The views of a scene show one set of named points, each view turned or mirrored, shifted and resized as a whole, with a little noise and some points left out.
In the rows, zero is written as 128.

Scene 1
View 1
Q11: [ 99  67  58 158  84 152  41 187  52 123  97 146 184 118  74 115 119 106
  59 212 107]
Q281: [112  78 108 167 111 154  89 148  96 142 100 130 153  90 103 121 134  68
  88 176 125]
Q131: [138  82  96 158  89 163  51 161  98 175 101 129 154 119  80 144 140  77
  76 195  98]
Q590: [147  95 133 141 120 156  79 137 107 185 104 117 130 113 103 145 153  60
 117 161 118]
Q119: [153  91 131 123 104 131  89 129  97 179 105 119 157 132  71 146 147  93
 104 159 118]
Q564: [157  99 166 119 136 111 146  90 118 177 124 108 163  96  77 124 128  91
 140 134 160]
Q583: [145  90 134 129 120 125  89 175  44 105 107 140 126 173  85 125 131  92
  79 206 133]
Q414: [132  83  96 149 100 155  53 170  77 153  99 133 149 129  87 136 139  84
  81 195 105]
Q133: [129  86  96 125 103 140  35 119  90 193 107 117 192  96  91 132 133  92
 146 130 122]
Q886: [117  88 113 142 145 130  78 154  46  96 125 140 157 108 114  83  86  84
 133 187 170]
Q749: [ 96  78 125 185 121 180 117 138 133 170  85 120 125  58 123 137 176  37
  85 156 110]
Q154: [135 114 170 100 164 116 153 157  64 137 112 117 107 135  93 125 163 100
 122 181 154]
Q776: [103  85 118 151 125 150  99 159  79 137  94 129 135 100 107 123 157  72
  94 173 125]
Q754: [169 110 165 109 138 121 132 145  88 169 118 115 120 144  73 143 151  97
 110 183 137]
Q219: [102  75 144 152 124 133 127 119  95 127  89 125 145 100 114 122 160  60
  99 127 135]
Q623: [144 108 161  90 151 111 106 124  68 161 111 114 136 134 102 127 153  92
 162 133 156]
Q109: [127  94 128 132 128 141  80 142  80 156 102 125 141 116 108 128 147  72
 125 155 131]
Q565: [141 100 159 103 125 124 117 100 110 204  97 103 148 112  88 152 185  87
 144 103 125]
Q224: [137  97 109 127 107 158  55 160  89 195  93 117 137 125  90 157 175  81
 108 170  97]
Q12: [166  77 154 128  91 109 118 116  92 142 104 123 155 167  58 146 138  93
  69 155 123]
View 2
Q133: [117 105 167 100  83 179  58 150 109  99 125 190 126  92 246 162 128 123
 143  54 159]
Q281: [115 123 174 101 137 162 126 153 105 113 141 150 119 132 213 164 154  91
 145  65 129]
Q590: [135 138 145 112 108 163 105 171 113 112 100 174 134 123 210 136 136  91
 167  76 151]
Q414: [107 130 140 107 153 158 121 151  97 112 116 163  84 108 215 182 146 101
 156  57 158]
Q886: [ 82 111 180  88 129  92  95 121  62 151 154 118 130 129 216 141 137 125
 152  41 148]
Q754: [112 131 142 130  96 107 120 138 109 119  40 157 139 128 185 127 143 100
 151  96 150]
Q565: [155 103 163 137  53 158  85 155 132 102  73 192 162 132 215 125 126 101
 134 119 148]
Q776: [123 118 159 119 134 142 131 158 106 126 143 149 118 138 208 154 148  92
 137  82 142]
Q564: [116 112 199 107  51 134  89 132 114 103  64 159 183 135 205 115 144 104
 140  89 117]
Q154: [113 119 145 144 100  71 129 140 102 144  75 137 148 145 181 111 142 102
 132 110 153]
Q109: [129 118 156 115 110 141  99 153  99 126 121 160 131 129 215 140 132 103
 154  80 154]
Q224: [131 133 125 127 120 169 110 174 119 107 100 190 100 103 220 163 137  98
 151  80 171]
Q119: [121 119 155 115 101 157 103 139 111  99  69 177 118 114 210 161 139 105
 148  83 147]
Q219: [149  95 185 117 114 151 120 137 103 122 134 149 146 165 205 146 138  88
 137 108 124]
Q749: [154 133 174 112 128 193 145 196 136 107 158 163 145 153 209 140 160  65
 147  92 115]
Q623: [129 105 151 131  67 103  78 137  97 137  86 163 156 131 209 111 119 120
 144 101 166]
Q11: [ 78 111 156  96 178 154 128 129  89 112 149 150  55  94 226 220 156 113
 129  38 155]
Q12: [123 103 168 113 113 146 118  97  94  99  34 160 115 141 191 175 136  99
 153  97 133]
Q583: [101 120 135 114 156  98 129 111  68 139  84 134  88 132 189 169 136 107
 158  75 164]
View 3
Q224: [103 107  92 143 142 186 118 150 107 114 103 121 149 105 134 140 151  70
 158  82 159]
Q414: [117 129  93 120 116 189 117 150 117 127  99 133 149 133 126 129 138  84
 148  94 172]
Q590: [136 116 106 140 146 160 125 154 108 114 116 131 133  92 140 145 142  70
 168  81 165]
Q886: [145 149 136  91 111 150  93 128 162 136 106 145 107 129 138 149 104 115
 152  65 146]
Q776: [133 125 119 127 111 169 105 135 124 119 107 129 140 107 160 132 117  72
 152  87 177]
Q564: [182 123 136 149 151 137 145 115 108 125 152 111 115  91 147 157 125  92
 186  85 124]
Q565: [141  92 124 169 169 157 137 112  97 117 129  96 125  74 149 158 130  67
 183  75 135]
Q109: [133 119 119 130 138 162 113 135 123 122 108 128 125 101 144 148 125  79
 162  75 162]
Q12: [157 122 113 148 134 192 154 111  98 139 133 108 107 143 125 149 131  76
 174 114 166]
Q281: [146 137 116 122 115 161 117 141 116 126 104 134 155 111 144 122 117  80
 153  92 178]
Q219: [159 119 140 141 128 157 119 110 113 128 109 117 128  95 161 135  97  63
 165  87 186]
Q131: [127 131  92 129 127 181 131 156 101 128 101 130 162 124 120 120 141  82
 154  99 175]
Q749: [153 122 118 145 124 145 114 151  99 105 104 133 171  67 170 112 116  49
 160  90 200]
Q754: [148 115 106 146 129 177 132 131 116 110 156 121  93 117 157 167 150  76
 175  98 143]
Q133: [120 119 115 131 162 155 127 131 114 139  90 115 162  98 107 137 127 102
 164  62 129]
Q623: [139 104 131 142 154 159 118 113 132 121 130 113  86  97 150 177 127  86
 176  65 130]
View 4
Q131: [ 89 159 118  92 108  88 151 128 142  67 130 139 130 107 117 109 128 121
 141 155 151]
Q11: [ 72 147 124  81  95 111 173 118 151  82 108 124 127  57  93  73 118 137
 167 186 161]
Q583: [124 143 101 126 108 140 184 155 144 107 117 153  94  73 103  84 146  94
 156 158 129]
Q623: [164 125 114 147  81 139 181 148 125 140 151 135 131 142 130 127 158 122
 145 110 130]
Q281: [108 135 110 111  91 109 152 131 168  85 136 149 149 115  98 104 113 124
 145 153 155]
Q133: [113 143 146 101  59  96 171 114 118  99 139 112 148 136 127 127 143 156
 146 125 160]
Q749: [111 127 101 110 116  93 130 130 200  71 176 159 179 152 115 115 100 124
 127 135 148]
Q154: [156 121  80 153 120 159 170 162 144 152 144 146 129 127 119 113 140  94
 149 136 118]
Q590: [112 153 113 115  93  98 149 138 141  82 158 145 127 149 130 118 133 112
 135 125 134]
Q109: [127 133 116 124  84 119 168 137 150 103 153 141 137 129 119 107 137 125
 145 128 139]
Q119: [124 149 116 116 114  99 160 136 129  97 128 135 138 119 127 131 146 124
 135 136 146]
Q776: [116 126 106 115 105 123 161 136 173  99 152 144 147 113 109  96 119 121
 147 147 144]
Q219: [152 113 112 134 103 116 163 140 185  97 146 166 167 121 104 119 130 130
 133 129 156]
Q564: [165 131 103 153  84 116 152 146 120 132 117 148 160 163 113 169 136 118
 129 120 154]
Q886: [124 125 113 135  31 150 180 142 149 119 122 147 122 103  73  84 114 117
 168 152 152]
Q12: [154 148 109 132 131 102 169 151 128  96  96 159 126  95 116 141 163 108
 128 139 151]
Q224: [ 99 152 120  95 118 100 160 130 134  91 162 119 129 123 147 106 144 128
 144 135 130]
View 5
Q224: [137 123 145 175 194 125  93 147 139  95  65 212 125 102 150 104 118 134
 119 146 114]
Q590: [134 109 125 161 170 124 106 129 153 100  97 197 127 121 142 108 112 115
 109 124 117]
Q11: [152 136 154 124 195 114  88 160  86  87  81 187 135 135 198  70 144 214
 210 141 115]
Q749: [146  79 113 174 139 140 130 171 147 107 137 224 113 173 151  97  83 110
 140 161 146]
Q565: [101 124 131 207 148 121 112 118 141 134  82 186 117 144 157 142 137  69
  61 125 110]
Q623: [118 129 130 165 161 129 100 104 129 168  99 139 130 113 153 131 145  88
  84  94  90]
Q154: [121  88 129 140 169 171 109 103 129 173 115 124  94 123 144 114 150 111
 107 129  56]
Q564: [102 117 109 166 117 110 128  80 135 125 106 161 103 173 157 131 149  97
  78  87  92]
Q754: [112  97 130 148 176 150 106  91 147 116  90 148 100 126 137 114 152 121
  88 128  62]
Q583: [134 104 147 107 211 154  86 120 121 109 110 120 138 115 165  93 162 166
 152 133  73]
Q281: [143 107 124 141 158 126 113 146 123 103 118 190 128 158 171  93 118 151
 162 130 126]
Q12: [ 92 109 143 149 187 133 102 106 133  65  95 139 132 170 176 118 180 133
 101 137  83]
Q133: [131 164 134 178 155  76  98 131 115 111  68 209 146 126 178 115 126 131
 120  88 139]
Q131: [135 118 138 148 186 113 100 143 134  57  85 209 130 138 166  89 126 167
 149 141 122]
Q119: [113 124 139 166 176 117 103 116 135  90  76 180 121 138 163 114 149 132
 104 126  99]
Q414: [146 124 147 134 202 123  89 150 122  82  86 188 141 115 171  85 131 177
 168 137 113]
Q776: [144 103 131 147 166 144 108 154 120 130 118 176 122 140 164  97 119 138
 155 142 115]

In a view up to two points have been moved. Name them for each view, in the order of its rows, or write -.
view 1 => Q131
view 2 => -
view 3 => Q886
view 4 => Q590, Q119
view 5 => Q414
